Each row is a point on a tangle of strands that fork, close into loops and nearly touch. The rows are in no order.
In the rows, 100 means zero.
Two points are linked if the straight distance between their rows is under 107. Some points are linked to none.
rim: [100 118 110 109  90  97 105  98  99  99  98 110 100 116 103  80 130  95
 130  86 107 125 121  84 119  93  98 105 103  87  89 116  89  99 104 113
 114 118 131  84 108 116  78 118  94 114  93 112 100  98 101 119  96  80
 115 101]
dima: [115  93  97 130 101 134  83 108 106  87  82 104 116  95  63 114  99  90
 131 102  87  91 107 102 117 118 114  93 101 105  94 102 108 100 107  82
  87 100 141  81 115  93 135 112  90 102 105  87  95 129 106  92  81  93
 118  99]
kalit: [135  99  88 123  80 117  87  95 107  93 114 102 100  80  81  90  99 114
 102 104 100  96 110 127  95 134 105  97  80 109 107 101  99  88 106  90
  74  99 132  81 115  95 117 113 101  98 110  86 107 123 104  81  95  97
 106  90]
Sadi: [113 115 136 110 114  77 111  70 113 110  95  97  91 128  91  91 104 125
 104 109  80 124 103  95  84 106  91 104  98 103  79  74  87 106  77  88
  82  79  98 110  90 120  85  80 122 113 109  73  87 115  79 120  90  73
  95 125]
relu: [117 111 104  77  98  88 111 108 115 108 109  97  95  95  99  92 120 140
 133 125 108 112 108 125 114 107 106  74  85 123 128 109  92 103  99  90
  76 101  93 110  95 105 114 106 118  84  83 121 118  64 103  90 103  92
  91 132]
Ref: [125 100  86 123  84 106 118 102 106 103  98 107  91  67 111  83  99 104
  96  91  91  82 108 114  95 129 109  84  80 104 103 106  88 111  98 111
  91  99 117  89 100 104 111 103  99  77  99  98  86 127  86  84  82  89
 102 106]
tuzu: [ 86  89 126  99 145  98 105 108  86  79  88 116 101 103  61  83  90  96
 101 112  98  95  81 115  93 111 126  99  83 109 112 100 105 102 102  75
  93 136  98  81 121  96 115  99  96  84 113 121  97 126 113  51 120 106
 106  95]
mazu: [109 107  89  67 101  78 126  84  91  68 106 115 115  90 100  87 100 117
  82 112 113  90  91  95  62 109  69  82  88  84 112 118 104 133 107 100
  87  98  65  91 124  95  80  86 119  95  87 106  91  84  90 103 111 116
  90 101]
peg: [ 79  93 112  99 135  91 100  85  89 101  94 104  94 106  97  76  79 120
  96 104  96 119 110  95  99 113  94 119  90 107 100  80 100 112  82  79
  97  98  90  90  78 103  92  87 113 122 112  94  86 118 117 129  92  98
 120  95]
fiso: [108  88 100 118  93 137 111  96 113 111  97  76 102 124 107  88 115 107
 129  97  78  97 122 108  99 117 103  97 109  94  97 104  93 125 118 108
 121  76 121  85 138 101 120 106  97 125 104  78  89 122  81 120  62  97
 108  93]
Mobul: [110  92  90  93  79  92 115  92 111 107  98 100 104 108  99 112 106 104
  96 101  94  89 105 100  93  91 106  85 110 110 117 109  89  90  93 107
 108  80  87 115  95 107 110  89  94 106  97  86  98  87  89 100 109  91
  88  98]
lus: [118 119 105 102  81  94 143 104 106 119 107  83  87  93 100  85 122 118
 109  86  92  76 106 123  84 124 115  68  92 120 117  95  96  98 104  99
  96  93 105 102 120 119 115  92 102  88  88  96  93 110  70  58  91  84
  89 108]
Neve: [111 117  87 104  86 103 103 127 118  92 103  95  91  75  99 128  88  57
  94  89  99  67  96  96  85 111  89  69  97 115 102 103 108 103 106  96
 125 107  94  89 112  90  99 120  79  75  90  98  85 116  80 118  90  99
 100 102]
vamo: [100 115  90  80  76 111  76 111  76  98  97  80 119  57  86 119  95  95
  78  93 129  90  88  73 109  91  96 108 106 104 108  92  85  79 106  97
  98 112 123 103  86  93  94  90  93  97  68  97 112  78  96 111 110  97
 101  94]
geba: [ 87 104  94  72 105 114  98  90  84  95 109  60  96  83  90 126 109  89
 105 101 107  80  82  86  81 108  82  86 110 109  97  87 116 106 108  82
 111  97  88  90 124  72 111 100 121  95  85  89 112  78  98 113  94 138
 105  97]
bub: [ 82  90 102 118 110 113 123 104  99  96  84 112 121 115 109  98 120  91
 125  88 112  97 126 114  96 114  90 103 121  76 131 102 126 107 116  77
 135 101  89  69 124 109 103 127  93 106 105 116 105 110 108 112  92 114
  99  91]
lak: [ 88 115 102 108  95  98  94  91  83 138  96  97  66  90 110  67  88 118
  56  75  94  93 113  82 115 111  87  95 112 106 113  65  80  90  77 108
  76 105 125  95  78 123  80  77  99 128  96  87  91 119  87 129  75  67
 111  98]
zigu: [ 87 124 114  88  84  75 127 107  91  95  86  94 100  86  61 108  99 101
  71  91 104  95  92  78  75  82 108 101 102 107  94  95 101  93  87  86
  91  92 100 106  81 101  86  75 102  88  62  80  96  89  97  79 113  87
 104  85]
depor: [ 80 126 102  89  85 103 105  87  77 112  98  79  81  72 108  77  97 103
  46  64 120  75 122  80  95 107  91 102 114 105 116  77  91  83  91 111
  85 108 136  80 108 102  73  85  98 131  82  78  93 108  83 113  79  86
 112  64]
sus: [100 134  99 123 108  96  99  59  93 119 111  99  91 100 111 107 100 100
 103  86  93  86 114  87  91 112  83 112 103 106  96  84  94 117 100  85
  85 110  77  87 130 109  86 105 103  85 110  90 109 124  91  59 105 116
  76 100]
nov: [ 99  83  70 102 116 121  99 125 133 106 101 100 105 102 122 118 114  73
 124 114  86 121  97 116 122 103 108  85 103 102  87 113 123 107 111 115
 124  78 112  98  94  70 112 130 109  89 117 131 107  83 131 152  71 119
 113 117]
fak: [ 78 119 111 100 107  91 110 116 101 128  98  87  70 109 111 101  57 100
  51  74 105  70 108 107  90 112  84  90 116 115 123  57 102  88  78  82
  89  98 105 121 106  95 103  90  85 107 105  87 102 120  75  98  89  96
  80  85]
Kun: [ 88 119 118 105 125  80 110  77  87 136  99 104  75 129 114  85  98 127
  93 106  75 116 106  79 103  96  98 108 114 108 102  74  85 103  76  98
  71  97  82 129  72 129  87  71 118 113 109  87 100 100  93  84 105  84
  87 121]
fov: [ 78  96  80 103  86 119  62  89  60 136  90  89  94  81 119  91 124  96
 115  74 102  88 103  79 152 115 108 104 100  95 108 108  85  97 127 128
 109 117 104 103  97 100 113  91 105  92  84  98 115  90 110  81  98 130
 103  92]
kemi: [105  98 124 114 107  89 105  80  81  99 110 108 110 132 102  55 116  97
 129  92  86 125  92  92  89 116  88 123  79  81  38 125  89 119 119 116
 108 106 109  95 112 106  96  99 112 116 113  89  82 113  84  88  97 105
 101 105]
veni: [123 118 107  87 101 105  97 116 124  67 113  96  94 102  77 113  92  63
 109  97 107  92  69 100  92  81 109  63  79 103  55 120  97  84 101 111
 101 120 128 109 118  93 109 117  82  79  99  99  92  97  83 108  91  76
 101 129]
zamu: [100 103  93  87 112 107 113 119 121  73  88 104  95 107 102 108  91  45
 102  96  89  95  88  82  89  81 113  73  97  86  63 120 103  88  91 123
 120 100 123  89  99  90 101 116  82  86  93 115  82  97  90 137  68  89
 118 114]
foge: [117  78  79  89 115 107  89 108 117  82 121 107 118  88 108  79  89 104
  96 119 109 113  80 122  95 115  85  90  76 101  82 130 111 109 107 118
  98 100  94 100 106  72 109 119 102  95 121 119 100  87 117 134 104 119
 107 118]
kagup: [112  85 112 116  86  70 110  96 101 119 109 111  88 128 109  99 118 116
 114  93  75 130  98 105  99  90 117 109  91 103  75  97  93  75  86 120
  91  80  87 136  46 110  92  85 115  97 107  89  96  93 101  96 115  75
 100 108]
forud: [103 116 105 111 113 103 108  75 102  97 120  99  90 130  93 112 115  80
 122  84  89  73  99 101  79 109  91  83 102 106  85 102 103  97 111  97
 108 112  94  82 158  97 108 109 103  96 121  74 102 119  76  71 114 110
  75  99]
lufup: [136  90 113  98  77 102  96 115 108  83 114  86 110  99  89  83 108 100
 123 106  93 121  75 111  98 100 117 100  61  97  61 116  99 111 114 119
  95  99 126 125 106  90 109 113 105  85  89 101 109  92  89  68 106  89
  99 116]
gim: [ 90  80 113 113  98 121  62  94 112 117 101  89 101 129 113 104  79  96
 111 102  97 109 101  91 133  87  96 126 108 104  89  88  90  97 104 109
 104  96 110 117  97  98 112 108  88 128 113  85 112 105 100 120  95 107
  95  86]
Vafe: [104  90  74 107 123 116  98 110 112  93 108  98  94  78 103 101 100  92
 112 108  96 113  93 116 103 121  98  84  91 112  86 104 118  95  98  94
 100  91 114  82  98  65 108 119 115  84 114 123 104 100 137 131  64 113
 130 115]
Noneb: [ 98 105  89 110 110  95 106 113 103  88  85 119 111 105 106 132 101  61
 105 110  94  81  93  93 106  86 100  97 107  69 105 119 116 115 116  90
 128 114  57 103 103 103  98 115  88  63 102 129 102  92  99  73 112 121
  82 107]
tel: [ 84 104 115 101 101 109  85 127  86  97  80  98 101  88 114  98  62  92
  64 102 108 113  83  98 122  76 110 152 114  77 104  82 103  97  97  98
  94 104 105 127  72 111  91 105  69 106  89 102  97 115 109  66 105 108
  90  75]
sizo: [104  91 128 111 100  88  83 122 117 107 107 129 101 144 113  82  95 101
 144  90 111 129  96 116 123  88 108 104  67 107  66 117  99  99 114 121
 103 129  97 130  76  96  89 112  93  90 107 111 112 102 105 106 121  84
 106 117]
lovu: [ 90  75  95  69  87 118  93 105  98  79 116  85 125 103 108 107  89 100
  61 112 116  95  86  90  80  77  89 110 112  85 111  93 112  90  98 117
 111  80 105  99 112  76 100  97  92 141 103  88 103  80  97 128 113 113
 108  63]
farov: [ 98  94 140  99  77  71 126 112 103  97 110 102 110 135  83  87 144 111
 111 102 113 127  98 121  81  88 116 117  86 101 101 101 112  83 109 109
 128  88 107  96 103 112  94 106  98 122  88  94  99  88 102  84 127  89
 102  73]
tete: [101  81 104 102 130 120  99 130  95  85  95  98  96  88  91  86  81  92
  96 107  91  84  85 117 110 116 121  86  79  85 101 106 111 106  99  96
  98 117 102 107 122  90 132 104  86  77 107 125  95 123 108  52  97 123
 103 100]
pidub: [101  90  79  97 101  98 118 118 126  85  96 113 107 113 111 113 107  74
 108 112  91 111 106 106 105  84 101  81 104  81  90 129 106 102  94 122
 125  88  97  92  95  98  92 120  90  90 113 129  89  92 101 143  84  92
 102 118]
lovon: [113  94 107 111 110 102 116  72 102  63 121 129 118 134  74 121 135  82
 117  93  99  93 108 109  62  85 101  99 113  78  90 106 123  95 105  88
 106 107 106  78 145 108 108 110 102 115 133  81  97 109  95  79 112  94
  90  85]
siz: [103  88  64 100 101 123 116 108 109  86  88 115 119  90 134 121  94  91
  85 108  92  80 123 107  82 103  90  93 133  62 138 111 125 126 101  95
 114  70  69  94 114  97  82 107  88  95 119 124  91 108  96 102  86 113
  79  94]
dalo: [ 97 130 106  90  99 121 103  92 106  89  92  75  94  96 105 109 123 105
 111  90 114 111 123  82 119  80  87  88 128  97 117 102  83  88  87 103
  98 112 139  83 125 121  86 110  93 113  76 115 107  80  95 126  80  79
 117 115]
Lezel: [108  96  67 112  77 120  72 115  81 128 108  98  84  83 133 102 134  94
 105  75 102  77 101 105 148 112 110  91 101 108 114 114  87  76 119 134
 120 116  89 107  95  87 105 110  97  82 111 115 125  83 105  85 120 132
  95 100]
kef: [ 96 100  79  99  60  86  83 102  77 125 112 110  96  80 105 101 128 102
 100  80 120  90 100 100 130  95 112  92  91 116 106 116  82  55 117 141
 106 121  97 103  71  98  96  99 100  95 100 100 125  78 122 116 134 103
 102  89]
deki: [ 89  99 125  92 144  79 101  81  81  97 104 114 113 116  72  77  82 112
 117 116 101 105  77  94  95 109  98 112  78 109  88  98  97 122 101  70
  86 126  76  94 117  99 110  81 117  88 107 110  93 119 113  69 114 113
  94 102]
Zisu: [111 116  96  93 109 122  85 125 130  86  93  92 102  82 137 108  57  82
  81 127 115  97  93 105 110  85  90  98 105  76 113 100 108 122  94  91
 108 106  92 104 107 106  86 126  74  70  96 132 105  98  78  96  90 101
  80 121]
sozo: [ 90 101 105 112 122 121  97  76  84 124 101  64  75  94 113  78  99 122
  92  95  81  92  98  99 115 126  97 101 105  97 114  75  98 114  89  99
  76  99 111 103 112 114 119  92 107 112  99 102 107 116  97  61  84 112
 105  99]
nuf: [117  94  84 124  83 116  67 123  90  84  83 116 122  71  88 100  73  88
  68 103  99 106  91  93 101  89 117 144 103  77  99 100  98  92 101  96
  82 104 110 108  93 105  89 104  72  89 105  88 100 119 103  64 112 103
  92  81]
Meluk: [ 78  99 112  77 101  82 100 100 107 108 116  91  96  96  97  97  93 118
  77 101 133  83 108 127  93 109  99  76  99 133 140  90  99  73  89  80
 101 104  92  88 106  90 116 110  98 111 101 111 115  85 108 120 104 101
 101  95]
Voten: [111 106  79 138  98 115  80  78 109 115  93 116 106  96 127 120  92  99
 119 106  86  94 123 103 119 108  92 118 117 100 113  98  90 115 108  82
  95  91  80  92 101 113  99 115 102  92 117  94 112 122 103  73  92 106
  79 108]
Fani: [ 82  94 110 110 104  94 100  84  84  90  95 107  95 128  92  85 119  91
 106  89  87 112 106  76  98  95 101 117 113  82  80 114  87 108 105 115
 114 110 102  88 101 115  85 102  98 128 104  93  88 104  86  97 107  95
 105  78]
Bubu: [ 79 110  99  91  87  85 128  94  84 117  89  72  78  81 123  87 117  92
 105  87  85  87  94  77  81 125  87  97  95  92  81  99 101 130 110 101
 125  87  69  98 100  98  89  88 121  72  70 100  97 100  80 105  78 127
  98 105]
lali: [ 98 103  75  70 110 100 110  92  86  88 114  83  80  89 104 114 114  83
  92  99  91  63  78  80  91 100  86  64 101 107  87 119  96  97 104 114
 111 105  85 114 104  76 110  86 120  89  88 112 118  63  98 114 107 130
 105 113]
Zarof: [115  97 114  99 107  77 111  79 106 102 107 110 108 138  98 103 126 129
 121 119  80 134 104 104  99  84 107 109  99  99  77 102  89 101  89 106
  89  80  94 106  74 116  90  80 125 125 110  86  87  83 103 123 112  80
 110 123]
tela: [ 88  99 103  91 108 128  75  83  83  88 107  68 108  80  77  97  95 105
  98  95 110 101  97  87  87 118  91 116 102  99  96  80 117 111 112  82
  99 101 118  73 136  78 100  98 117 118  91  90 109 103 110  92  92 136
 104  77]
Poz: [106 112  85  49 115  86 112  89  86  62 110 102 101  88  91 126 111  89
  75 108 109  73  83  83  70  77  78  68 104  90 105 123 119 118 107 108
 106 109  74 104 124  84  77  89 123  83  87 116 105  65 100 101 116 124
 102 105]
tolut: [ 82  99 102  90 101 105  96 110  88 112  76  81  96  74 119 106  56 115
  59 109 100  98  93  91 102  87  88 123 120  89 121  71 100 113  87  89
  93  80  94 128  75 101  97  78  85 107  82 100 106  97  98  68  91 110
  85  96]
mele: [104 102 112 108 129  98 129 105 104  74 107 107 109 117  85 104 124  94
 112  92 108  94 119 122  80 101 106  89 110  87 125  98 125  85 101  72
 102 107 106  67 149  99 107 120  92 101 125 120 102 117 107  72  98  97
 103  97]
vuk: [ 99  87 114  87 105  76 106 113 106 115 106 123  89 138 127  74 101 120
 138  95 101 124  94 115 117 102 107  79  75 111  85 111  84 103 111 129
 100 126  70 129  53 108  81  92 125  87 106 118  96  92  99 123 107  80
 105 133]
kiza: [123  86  76  95 106  89  92  95 122  94 119 132 104 103 131  77  81 132
 106 121 105 121 102 127 110 103  83  89  83  95  91 123  95 116 101 126
  81 107  81 109  76 100  95 108 105  87 125 114  99  89 114 128 107 101
  94 140]
sevi: [128 102  81 122  83 122  84 124 111  87  75 119 134  64  89 121  81  87
  92 119 101  96 106  91  97  91  92 121 113  85 118 104 104 115 104  84
  95  85  94  95  81 103  86 110  75  82 100  96  95 108  96  86 105  86
  91 107]
Gor: [ 99  99 111  98 115  70  86  58  92  87 101 121 112 107  74  97  77 120
  98 118 113 101  90  89  81  99  80 124  88 113  81  98  98 117  98  74
  83 109  68  98 100  95  97  79 112  96 106  77  99 101 110  99 127 111
  89  97]
zugap: [101 116 119  91  90  84  94 117 107  83 102  93  88  74  92  88  86 109
  84 106 129 139  94  98 107  87 103 119  90 101  94  93 104  81  92 106
  88 119 131  86  76  96  76 114  95  90  78 112 108  81 123 106  95  81
 116 104]
Bep: [107 103  93  94  96 110  72 115 131 102  99 102 100 103 128 141  76  62
  89 113 103  75  85  91 102  81  86  88 114  85 127 108 114 119 119  98
 126 107  65 119 114  96  97 119  75  79 107 122  99  97  67 104 109 124
  69 108]
nez: [104  74  81 117  81 146  90 102  96 102  92  82 122  91  93 118 115  84
 127  90  89  86 102  88  98 117  94 109 117  87  89 106 106 122 126 106
 123  75 103  69 117  82 117 108  94 125  96  75  89 113  98 132  79 110
 111  87]
tak: [109  95  76  92  90  99 106  97 115 100  99 115 108  98 116 103  80  91
  93 109  88  87 108  90 101  92  95  84 107  92  93 127  82 115  95 125
 103  86  83 105  90 109  99  98  84  94 107 102  83 103  83 135  86  85
  94 109]
riber: [103  84  91  71  90 127  92 103 114  94 110  95 128 100  97 122  87 111
  64 113 118  80 102 102  94  58  96 100 131  96 131  95  92  66  91 112
  96  71 131 114 103  88 116  99  70 135 103  90 104  78  96 131 114  81
 100  77]
sis: [ 96 123  85  82  74 112  96 103  86  93  90 101 105  74  93  94 113 114
  94  87 132  72 112  86 109  86 103  81 116  95 127 116  81  86 104  98
  90 119 125  84 113 120  92  93  82 103  72 111  95  91  87 107  98  82
 108  92]
mogu: [112  96 104 124 101  86  91 102 106 103 106 128 111  94  99  93 107 110
 142 114 101 138 101 119 112 116 102 126  78 108  83 109 105 112 122  89
  93 118  86  91  81 100  90 119 120  82 112 111 112 110 129  67 114 107
  95 119]
garik: [ 99  85 118  88 103  88 108 119  92  86 102  99 103 131  88  99 124 104
  90 103  98 118  86 106 102  67 133 113 104  94 109 109 103  70  88 110
 111 100 111 120  96 110 111  97  87 123 104 104 100  81 106  67 135  97
 102  72]
rig: [125 108  91 103 105  93  86  97 113  93 117 114  99  97 127  88  97 123
 122 122 106 139 100 114 116  99  92 105  78  99  79 114 103 114 104 111
  72 118  86 115  73 114  73 108 116  75 106 123 119  85 116  77 116  98
  97 144]
teb: [110  85 107  96 136  96  81  93 105  68 103 130 116 151  96  99  93  82
 103 121  95 106  80  97 113  75  99  94  89  76  74 125 102 116  97 114
  99 120  97 120 125 104 113 110  89  93 117 118  94  90  91  88 129 109
  83 120]
tur: [ 85  74 119 118 105 114  82 107 103 116  91 104 108 127  96  86 102 104
 141 101 103 117 106 101 139 108 117 125  96 111  89 102  93 123 121  95
 107 110 103 108  90 100 121 100 103 122 102  97  99 116 117 111 111 106
 112  91]
nur: [110 115  97 116  64  78  92 102 110 130 107  98  77  94 102  83  86 113
  74  68 106 100 100  92 106 106  93  95  95 114  95  78  86  66  82 112
  75 102 116 114  56 117  90  83  96 106  92  75 113 103  84 119  92  62
  99 103]
maguf: [102  64  89 112 122 102  91 122 108  75  95 131 123 123  89 110  97  63
 116 116  76  93  82 105 109  84 106  99  95  66  82 136 118 125 116 107
 123 111  71 112  99 101 121 106  97  84 111 128 101  93 109  93 119 122
  90 115]
fiz: [ 91  91  89  98 100  72 103  68  72 101 111 108 103 105 119  88 121 123
  88 102  93 125 100  92  90 100  83 133 107  90  99 107  98 116  96 110
 105  87  57  98  82 107  90  89 130 115 104  97 102  77 120  78 124 126
  94  90]
Lipe: [107  99  97  96 110  72 120 102 111 106  96 124  93 111 131  81  83 111
 102 108  93 106 104 107 110  99  98  78  86  95  90 118  82 112  90 129
  94 102  72 113  72 120  90  88 101  80 100 117  76 107  88 124  94  73
  96 136]
kigi: [ 81 107 101  91 108 102 109  95  81 120  82  74  87  84 111  91 105 108
 113 101  89  96  93  85 114 125 104 104 103 103 102  91  98 119 101  90
 101 100  83 108  82 101 106  92 113  80  78 104 103 100 100  77  83 120
 104 109]
regit: [123  93 118  98  83  95  94 130 108  77 103 104 115  90  85  72  91 118
 112 119 117 146  85 106 101  93 111 124  68  94  76 115  98 101 106 118
  80 114 131 103  77  94  86 108  92  97  83 111 109  86 113  90 107  78
 111 116]
mab: [ 96  94 107 105 121  84  94  84  92  86  91 112 105  88  82 100  61 101
  81 114  92 120  90  87  80 105  86 131  95 106  80  85 105 109  78  77
  75  95  88  95  71  86  92  80 111 106 100  88  91 113 129  95 101 103
 107  95]
maguv: [ 89  96  96 112 137 104 117  99 106 107  77 101  82 103 121 104  74  93
  95 110  75 116 118 102 100 104 101  97 112  95 109  83 103 110  70  87
 100  82 103  92  85 104 100  93 105 107 113 111  75 129 104 135  63  81
 121 107]
lon: [ 75  79 105  90  99 103  81  93  98 108 110  90 101 109 120 100  75  93
  69  98 100 100  91  92 104  87  93 121 110  96  96  87  95  85  90 123
 108  90 103 103  88  86 114 100  91 130 108  83  97 104 109 134 101 117
 113  69]
Ketod: [102 122  85  81  87  96  78 114  92 103  95  75  98  50  78 102  81 112
  67 108 126 112  92  99 102 105  93 109  99 116 120  76 101  80  92  91
  69 110 121  96  73  83  87  99 107  91  73 109 126  71 118 113  94  87
 104 119]
nuv: [132 101 118 121  67  88 105 104 106  89 116  99 121 102  90  78 114  99
 116  96 102 126  97 107  77 106  95 126  78  87  60 114 103 115 123 105
 109  94 116  92 111 108  85 111 102 104  93  84  92 110  81  75 103  89
  85 105]
gusa: [ 91  91  78 128 107 115 107  98 105 108  87 109 113 101 135 115 105  97
 112 105  98 110 123 113 109 108  96 122 124  85 123 100 115 118 108  98
 129  75  67  83 103 113  96 126  99  99 117 111  98 110 111 107  83 115
  84 101]
gugo: [ 94  91 116 107 142 124  93  95  97 105  92  74  77 118 107  90  74 103
 104 102  67  83  94  95 120 100 112  91  94  92 107  96  91 111  86 106
  88 106 116 123 120 102 130  93  81  92 116 110  94 121  84  65  88 111
  98 106]
tovud: [105 104  92  79  98  99  99 101 123 121 111  86  87  90  99 112 106 132
 101 123 117  91 114 125 112 105  98  68 107 139 140  81  96  74  94  81
  80  88  96 108  98  96 122 104 115 102  97 107 122  64 111 131  90  90
 100 125]
zunu: [104 129  94 108 104 104 104 135 124  89  94  95  93  61 113 121  70  65
  77  94 120  94 103 103  92 102  93  93  95  91 105  89 119 104  90  83
 101 105 110  79 115  89  68 130  77  62  82 124  95 107  91 100  80  88
  95 114]
Vofu: [ 91 106  94  91 126  92  68  97 106  79 114  99 107 106 111 148  81  76
  72 121 132 108  92 111  87  75  76 119 110  89 120  78 140 107 106  74
 109 109  73  88 134  69  68 123 108  85 123 124 116  85 113  98 122 132
  78  93]
zusel: [ 94 107 109  96  87  74 122 111 115 125 113 102  68 105 120  83  92 113
  63  78 108  85 110 131  82 117  97  77  88 127 133  75 102  78  79  98
  97 106  96  98 100 101 104 100  97 110 111  94 100 116  90 119  93  81
  96  89]
Letel: [ 92 117 127  91  67  52 135 102  96  91  99 113 101 108  79 102 124 105
 104 103 114 120 102  89  72  77 105 113  94 108  93 104 101  84  95  92
 115  99  94  86  89 116  77  87  97 104  80  87  87  77  94 105 125  77
 101  87]
Maz: [ 87 108 117 103  81 108 106  91 100  99  81  83 103  98  56 120 117  85
 142  92  97  95 109  77  95 111  93 106 108 115  69  99  89  99 105  75
 112  88 117  82 101  96 109  86 110 110  74  59  91 102  92 147  85  87
 115  92]
tadul: [ 88  77 105 114 103 108  87 101  92 105  85 125 121 100  95  79 120 107
 147 110 109 138 112 100 125 113 101 139  88  97  81 115 107 136 132  89
 112 101  94  97  81 103  92 105 125 111  89 116 102 101 139 100 102 116
 112 103]
nafe: [ 81 111 115  92 106 125  97  77  86  91 100  72  98  96  90  82  93 115
  74  89 114  90 109  82  83  99  84 111 112  90 111  73  98 109  87  88
  82 100 129  83 133 106  91  86 104 136  85  87  94 117  79  99  83  99
 117  65]
sapip: [107  94  65  82  96  91 105  74  89  81 114 119 125  88 112  99 114 122
  82 114 107  94 106  93  79  90  78 108 114  80 118 127 102 117 107 104
  93  91  61  96 105  96  77  81 117 110 109  94 107  72 110 102 129 124
  89  89]
Dagi: [117 104 112 112  97 116 135  96 116 111 107  91  92 125 110  93 111 106
 131  99  81  87 123 127  82 116 117  79  99 101 120  89 100 106 104 106
 115  76 104  97 140 122 112 100  93 105 114  90  91 131  65  85  76  84
  79  99]
vulo: [102  88  92  77 101 119  94 102 104  87 112  92 101 100  87  96  95 101
  55  95 102  68  94 113  91  78 114  69 109 117 116  97  89  62  76 117
  82  98 138 115 111  98 135  90  82 126 109  92  95  94  93 103 105  89
 112  77]
lafip: [ 85  94 101 108  82 125  91  87  88  96  91  76 114  82  73 103 116 103
 122  99  99 104  99  92  86 130 102 121 104 105  84  86 110 111 120  77
 113  85 118  68 111  90 108  96 120 120  68  65  97 109 107 114  77 113
 124  77]
res: [102 107  97 127  68  75 110  98  93 138  95  99  66 102 117 100 116 101
 111  67  86 105 105 101 115 106 113  98 103 115  92  85  88  62  90 121
  93  99 100 118  47 119  87  90 111  80 101  86 105 100 106  84  98  74
  99 103]
tubod: [ 92  80 110  93  90  85 121  94  91 116 101 101 104 117  78  91 131 124
 116 103  87  99 103 125  94 116 124  86  88 127 120 103  88  93 107  86
 105  82  83 116  89 107 128  75 117 122 100  80  84  97 107 105 109  94
 108  85]
Zun: [124  98  69  98  96 129  91 105 123  84  94  98 132  76 114 134  84 104
  80 118 103  97 113 106  79  87  83 100 127  82 132 100 118 119  95  88
  88  57  96  99 109  92  88 102  87 104 107 108 101  92  89 108  95  97
  89  96]
mefat: [ 90 103  71  97  79  95  79  85  62 110 104 128 110  60  81 102 134 104
  97  83 124  79 103 101 120 105 114 108  98 122 118 111  87  69 121  95
 101 122  99  74 100  95  94  92  98  92 100 103 115  91 128 106 127 114
 106  82]
Lefo: [ 82 101 110  92 120  93 130  97  98 121  91  84  62 113  99 117  78  89
  82  87  73  60 100 101  83 104 109  65 104 123 104  74  96  90  68  92
 101  89  98 125 116  97 131  76  92  94 110  81  87 115  86  84  86 102
  95  93]
Durot: [112  77 112 101 110  88  67 106 106  84 118 125 102 138 102  84  88  99
  97 101 108 116  79 106 118  80 105  99  71  95  79 119 100  80 103 121
  98 137 108 126 111  97 105 117  82  99 122 105 113 107 104 102 132 101
  92 104]
Nugu: [ 92 114 114 102 102  66 104  65  92 126 110  89  86 118 109 107 127 117
  90  96  84 111  97  86  91  93  88 124 110 109  85  74 100 101  89  94
  89  85  69 116  78 118  94  91 131  98 105  83 117  82 105  67 123 107
  87 110]
nus: [ 76 123  86  89  82 102  97  89  68 111  89 113  88  71  80 119 121  93
  85  64 127  51 114  90 114  93 113  81 117 116 130 102  81  54 100 100
 104 122 123  73 108 103  97  89  83 104  93  89 103  99 102 117 111  92
 110  78]
munet: [ 72 119 121  75  86  95 121 127  91 103  71  66  93  81  94 110  72 102
  54  98 106  94  84  68  83  81  84 113 123  91  99  75 111 110  79  88
 103  75 102 124  84  98  79  73  96  99  53  97  94  83  90  78  91  98
  97  90]
Kip: [ 97  89  92 124  94 107  90  91  93 100  90 112 108  95  57 124 108  88
 146  98  94 105 105  86 115 109 109 112 107 123  76  98  96  92 105  76
  94  96 120  72  75  89 115  96 112 100 103  87  93 117 129 126  87  81
 125  98]
Zuvu: [ 93 115 119 106 142  85 133 104 103 117  86 100  82 122  97 110  75  92
  95 100  63  97 101 105  94 101 123  82 105 113 115  78 100 106  66  76
 106  78  92 123  88 110 115  82  95  98 123  94  73 137  87  96  81  76
  96 103]
matal: [ 99  89  99 105 103 108  92 106  87  98 106 104  88 104  91 102 108  89
  81  89  83  90 100 105 112  81 130 102 111  96 102 106  92  59  89 122
  94 111 124 111 100 105 121  96  81 110 118  97 101 102 110  73 117 109
 112  72]
sefeb: [ 77  67 111  98  82 104  85  98  83 150  91  93  96 110  85  85 115 129
 133  95  86 103 114 108 129 123 122  97  83 127 104  96  83 108 119  95
 102 105  95 122  74 106 127  76 127 123  85  92 106 100 109 108 107 115
 114  84]
les: [117 116 101 101  85  97  96 128 132  90 116  83  95  98  88 139 107  60
 108  98 109 109  83 108  93  87 112  83  94 115  92 103 114  80 104  98
 123  99 112 100 111  77  97 136  80  78  95 104 104  83  93 116  96  96
  97 110]

A fork is a point with three links, a tip a point with one. Leave the first point through the second and follow the links. Name the first fork or tip that comes.
vamo; Ketod: sis
nez; fiso: lafip
depor; lak: tela
siz; Zun: tur
Durot; teb: pidub

How many points has the smallest loop of links through each point below? Write none if it is on no loop.
nez: 10
teb: 16
depor: 17
tadul: 10
zugap: 11
lovon: 7
